Points, in no order, along strands that fork and pass close to each other.
Points whose rows are less than 66.1 apart are linked; no others are. Some points are linked to none.
ked: [ 36   2 -14 -35 -33  31  -6  14 -19   2 -19  -1 -17  32  14 -21  12 -20
  35 -21 -19]
dar: [-56 -24   5 -28  23 -22  19 -16 -47  -1   1 -26  -1  -1  -8 -18 -22 -22
 -16 -19  10]
laf: [-13   5  15  18  -9 -56  14   9   7   8  34 -10  17 -11   1  10  38   1
  -7  -4  16]
pusop: [  2 -19   5  49   0  12  -3  10  25   1  -9  19  20  -2   2  12  45  19
  -7  10  -7]
nisod: [ 39  22 -15   3 -23   0 -14  16   5  19  40   9 -15  11  17   9  36 -16
  12  -6 -16]
Fuz: [ 41 -13  -8 -15 -24  29   0  29  -8  -9 -17  -4  43 -12 -20  19   4  -9
 -18 -11 -35]
Gat: [ -9  -8  11  -7  40  19 -10  -2  16  23 -35  13  -6  -5   1  24   8  33
  -9   9  -5]
Ful: [ 15   9   3  -7  -3 -37   1   2   3  18  11   8 -12 -14 -15 -16  26  12
   3   5  15]
Sito: [  2  -8   0 -12   9   1  11  -1   8  -9 -16  13  -6  23 -23 -58   7  -3
   9 -16   1]
Ruzo: [ 18  -7 -28  41 -15  41 -34  14 -25 -12   6  27   5  -4   3  48  16 -18
 -16  11 -38]
bupi: [ 11  14 -22  62  -3  15 -12 -20   1 -22  -1  33   1  -6  -8  28  -3   7
   2  20   8]
Mudig: [ 39 -16   2   4 -21  16  -4  17  31  -3 -19  -7  34  -3 -19  15  16   7
  -3  -7 -20]
lozit: [-62  -5   8 -31  17 -17   3 -34 -36 -16  18 -12 -21 -17  13   4 -63 -24
 -15  -6  21]
manug: [-47  20  13 -14  29 -18   5 -22 -22  -7  29  -5 -31 -26  19  21 -67  -8
  -3  -1  25]
tifa: [-48  -5 -18 -46  32   1  17   9 -55 -11  32 -10  -7  21  36   7 -54 -15
  -2  -7  -5]
gidi: [-50   4   6 -37  11 -14  21  -9 -27   2 -18   0 -13  15  13 -35  -8  17
   1  -3  26]
fole: [-10 -20 -18   1   6  27 -11 -11   7   0 -39  10  19  -7 -32  32 -13  20
 -25   4  -2]
sir: [-23  15  13 -15  20 -40  19  -2  27  24   6 -22   1   6 -16  -2  11   1
   4  -5   6]
pimu: [-22  -9  23 -26  -8 -17  21   6   9   2  -7  -6   0  19  -3 -64   5   5
   9 -12  10]
lur: [-12 -10 -11  -8  19  32   1 -27  14 -29 -35   8   0   8 -21 -21 -14  -5
   3  -2  15]
tovof: [-36  14   4  -8  31   5   1 -27  -4 -20 -31   2 -36   7  -3  -7 -53   1
  20   0  23]
Funo: [-16   5 -14   7  26 -18  -3 -23  -7  -5  26  11 -23 -20 -17 -10   2  -8
  -8  10  32]
nek: [-18  10 -18 -10  11 -23   0 -18   5   4 -10   1 -24  18 -37 -19  -7  -5
  10   0   9]
Biv: [ 13 -13  19   1  -9   4 -17  -3  41  19 -27  -2   7 -14  -7   0  19  25
  -7  24 -16]
Pul: [ 62 -15  30   4 -32   8 -29  20  31  12  -3 -13  16 -14  -1   4  -6   2
  24   8   2]
Lifen: [-11  19  -5  30   5   9  -3 -38  16 -15   6  18 -24 -16 -16  -5 -56   4
  11   3  24]
nezo: [ 39  -4  28  29 -45  24 -21  49   1  17   6  -3  37  -7   9  38   0 -13
  -8   0 -58]
lim: [-15  18   6  34  59   3   9 -14  11 -14 -15   0  -5  -8   2  14  -8  15
  -7  -1  16]
nimot: [-36  18  -9 -39  49   9  12   1 -33 -19  28   0 -21   8  38  -2 -59 -20
  10   4   7]
Zivab: [ -4 -18  10 -19  17  14   0  -7  23  17 -37  -4  -7  -1  -2 -16  10  26
  -3   8   6]
Nop: [-64   0  10 -57  21 -10  25   1 -38  10   7  -6  -1  16  32 -19 -13  -7
  -6  -5   7]
Vef: [ 23 -11  14 -24 -16  -1  -4   6  27  25 -10   2   7   3 -22 -26   9  -3
  34  -8  11]
bopi: [ 29  24 -33 -14 -18   1   3  -9 -24 -15   9   9 -22   8   5 -27  14  -7
   2   6   5]
muv: [ 59   3  20 -25 -35  33 -23  32  -3  22 -13 -14   8  -6   9  25  -9 -19
   8 -16 -49]
Zuzov: [-34  -2 -13 -20 -17 -27  23 -12 -34 -19  -6  -6  -1  17  -5 -43  -1   0
  -1  -9  25]
gilup: [ 16  19 -30  18   4 -10   3 -15 -24 -13  23  12 -19 -21  -5 -12  11  -9
   4  19  23]
zota: [ 37   9  23  44 -27  -8  -9  23  25   8  10   8  21   4   9   9  35  -7
  18   9 -27]
Govi: [-15   3  33  23  34 -10  11  14  34  20 -15  -4   9  -2  17  20  30  24
   3   8  -6]
Fabus: [ 48   0  34  41 -45   6 -25  33  26  13   8   2  31   5  12  29   0  -7
  15   2 -29]
varib: [-53   5  -4 -36  52  -1   8 -10 -11  -8  21 -10 -28   5  16  -1 -29 -19
  -2   0  14]
Vopus: [ 16   9 -25  17   9  13   7 -19  -6   7 -25   8  -1  -1 -28  -2   2  10
  14   9  10]
sege: [ 16 -14 -39  -3 -25  54  -6  -9 -23 -15 -31  17   8  10 -21  -5 -21  -9
   6  -1 -10]
zama: [-16  -6  -5 -15   9   4  18 -17  -2  -7 -30 -10 -18  11   1 -32   2  28
  -2   9  24]
Zez: [-35  25   9  20  63 -11   9  -5  -2 -17  21  -7 -23  -7  22  18 -26   6
 -17   2  10]
vokuf: [-37  27   7 -10  62 -12  20   6   4   5  25 -16 -10   7  28  14  -2   6
 -21   7  -7]
gosa: [  0 -15  38  41  -9  -9   0  17  46  10  -9   5  25  -2  15  11  35  21
   2  11  -5]
vulo: [-31  18  11  18  16 -11   6 -29   6 -17  24   2 -31 -27   2  -2 -60   6
   1  -8  37]
Tege: [-39  18  -1 -27  45 -11  11 -15  12  -4  -5 -16 -22  10   8  -9  -9  -3
 -12   5   8]
Manuk: [ 27  -9   4  50 -25  15 -11  29 -12  -4 -12  35  18   4  15  27  40  -7
  -1  16 -44]
Let: [-31   6  -8 -10  17 -24   6 -31 -30 -17  13  11 -26 -15 -14 -23 -31 -11
 -11   0  35]
Numuk: [-35  -9  -7 -52  32 -10  14  -2 -55   4  25 -20   8   6  36  23 -33 -14
 -30 -12 -21]
nes: [ 15  -8 -30  24  -4  28 -18  -8   1 -16 -21   9  18 -10 -37  34  -8  -3
  -9  10 -16]
Sozad: [  3 -28 -18  62 -11  24 -26  10 -13 -33 -12  36  16 -10  -5  42  14 -10
 -14  19 -17]
Kudav: [ -9  12   5  26  31  -9  15  -4  22   4 -12 -11   2  -1  -3   4  23  24
  -6   7   7]
bok: [-20   9 -21 -13 -12  -3  13 -21 -21 -32  -8  15  -5  19 -15 -42 -10 -20
  19  -4  29]
fizi: [-34 -17  37 -42  -8 -35   9   8  13  27  17 -16  -4   5   1 -43  -7   1
   3 -13  19]
Purog: [-42  -3  15  19  28 -48  12  10   2   5  24 -14   1  -8  17  25  36   9
 -16   0  19]
tegab: [ 34  -2 -17  -2  -6  10   4   2   6 -22 -19   8  -5  27 -15 -37   4   3
  -2 -21 -17]
Sov: [ 18 -19   5  37 -35  15 -14  46 -10   4   0  22  37  -6  -2  35  22  -6
 -21   6 -55]
Buna: [-51 -14  31 -61  13 -20  23   9 -10  28  18 -20   3   0  19 -25  -7  -1
 -11 -16  10]
garob: [ 36 -19  -6 -29 -49  22  -9  15   9   3 -25   1  14  27  -8 -16   3  -1
  27 -19 -13]
tedog: [ 58   9  23  -1 -40 -12 -25  18  27  12  29  -9   4  -4  13   2   2  -8
  29   3  13]
tugov: [ 31  10 -32  17 -15  42 -19  -2 -18  -5 -10  13  15  -9 -12  32   6 -15
 -10  15 -35]
doni: [-11  -3  34 -29   0 -16  13   2  31  38  -7 -26  -3  -3  15 -10  -6  34
  15   2  20]
Tiz: [ 38   6 -39   6  -3  41   2  -7 -20  -4  -8  12   0   5 -12  -2   2 -10
  19  -6   1]
kilu: [ 22 -27  -8  33 -11  20 -10  18  24 -16  -8   4  32  -6  -7  25  36   5
 -18  -2 -22]
situm: [-39  -8  -1 -35  29 -19  25  -6 -37  25  22 -28   9 -12  24  19 -11   5
 -33 -12   6]
nisor: [ -6  14  -6  55  10   1 -19 -31  15 -22   6  24 -18 -25 -12  21 -23   2
  12  20  22]
vazan: [  7   3 -25 -22 -31 -22  17  -4 -23 -10  14 -14 -13  11  -5 -34  13  -8
   8  -6   9]
mebo: [ 24  -8  36  29 -21 -17 -12  17  53  18   0 -19  12  -1   4   8   9  26
  12   4   9]
nale: [ 59   8  -6  -4 -27  27  -4  16   6   1  -4  -7   2   1  21  -3  24   8
   2   3 -25]
vas: [ 13   6  -7  54 -15  -8   2  12  15   7  13   5   6   9   3   3  45   3
   8  17 -17]
Sufuf: [-55  15   9 -13   8 -24   7 -26 -37 -36 -11   9 -19  11  -2 -33 -39 -14
   6  -8  29]
Nimak: [ 45  17  -5   1 -19  24 -29  20   1  17  14  18  -6  12  13  31  31 -18
   1 -16 -40]
Lal: [-16  -5  -8   0  29  25 -18 -23  13   1 -34  20  -4  -3  -7  34 -15  25
 -16   5  13]
misog: [-40  -6   0   0  36 -36  14 -12 -24   1  26 -23  -5 -22   8  14   5   1
 -33  -2  19]
vegad: [ 28  -4 -13  -5 -17  12 -17 -14  19  -7 -24   5  -3  -7 -10  -1  29   7
  -8  27 -12]
Zit: [-38 -23 -13 -11  14 -28  19 -21 -26   1  24 -29  -1 -14 -18 -16  -5 -13
 -22 -14  23]
kapug: [ 51  19   6 -11 -34 -22  -6  16  16   6  32   1  -1   7   9  -9  21  -5
  10 -14  -2]
ladok: [ -3 -11  27 -24 -36 -45   8   0  11  21  36 -26   9 -14  -2 -26  -5   1
  -7  -9  19]
Dival: [ 37   3 -12  -3 -24  41 -12  25 -18  -1  -5  -1  26 -14   9  34  19 -13
 -25  -3 -50]
lerav: [  2   0 -28   1  -7  27   4 -27  -3 -37 -10   5 -11  10 -12 -33 -16 -14
  20   2  24]
Moru: [ 22  13 -28  49  -7  12  -3  -5  -2   1  -4   9   1   6 -12  18  17   5
  14  20 -11]
netut: [ 12 -32 -25 -17 -31  33  -7   1   2   6 -32   7   9  17 -22 -14   1  12
  10  -2  -8]
tif: [ 69   0  23 -17 -36  23 -18  25  15  14  -2  -5  18   4   4   4 -12 -16
  23 -21 -19]
kozu: [  5  -3  38   4  -4 -32  -2  13  38  30   3 -19  -7  -8   9  -7   9  29
   4   7  12]
vuko: [ 22  15   0  17 -19 -37  10  17  13   5  42  -5  12   1  -3  -4  33 -11
   3 -16   0]

A fork is a point with three links. Follow the links from the first point to the second and name the forks in between, in order.
situm / Moru -> gosa pusop vas
Moru / misog -> vas pusop gosa
Sito / Sozad -> fizi gidi Zivab tugov
Sufuf / Vopus -> Zuzov gidi Zivab tugov pusop vas Moru
misog / lozit -> gosa pusop vas Moru
Zit / lozit -> misog gosa pusop vas Moru
Tiz / Sito -> Moru vas pusop tugov Zivab gidi fizi
Pul / nisor -> kapug misog gosa pusop vas Moru
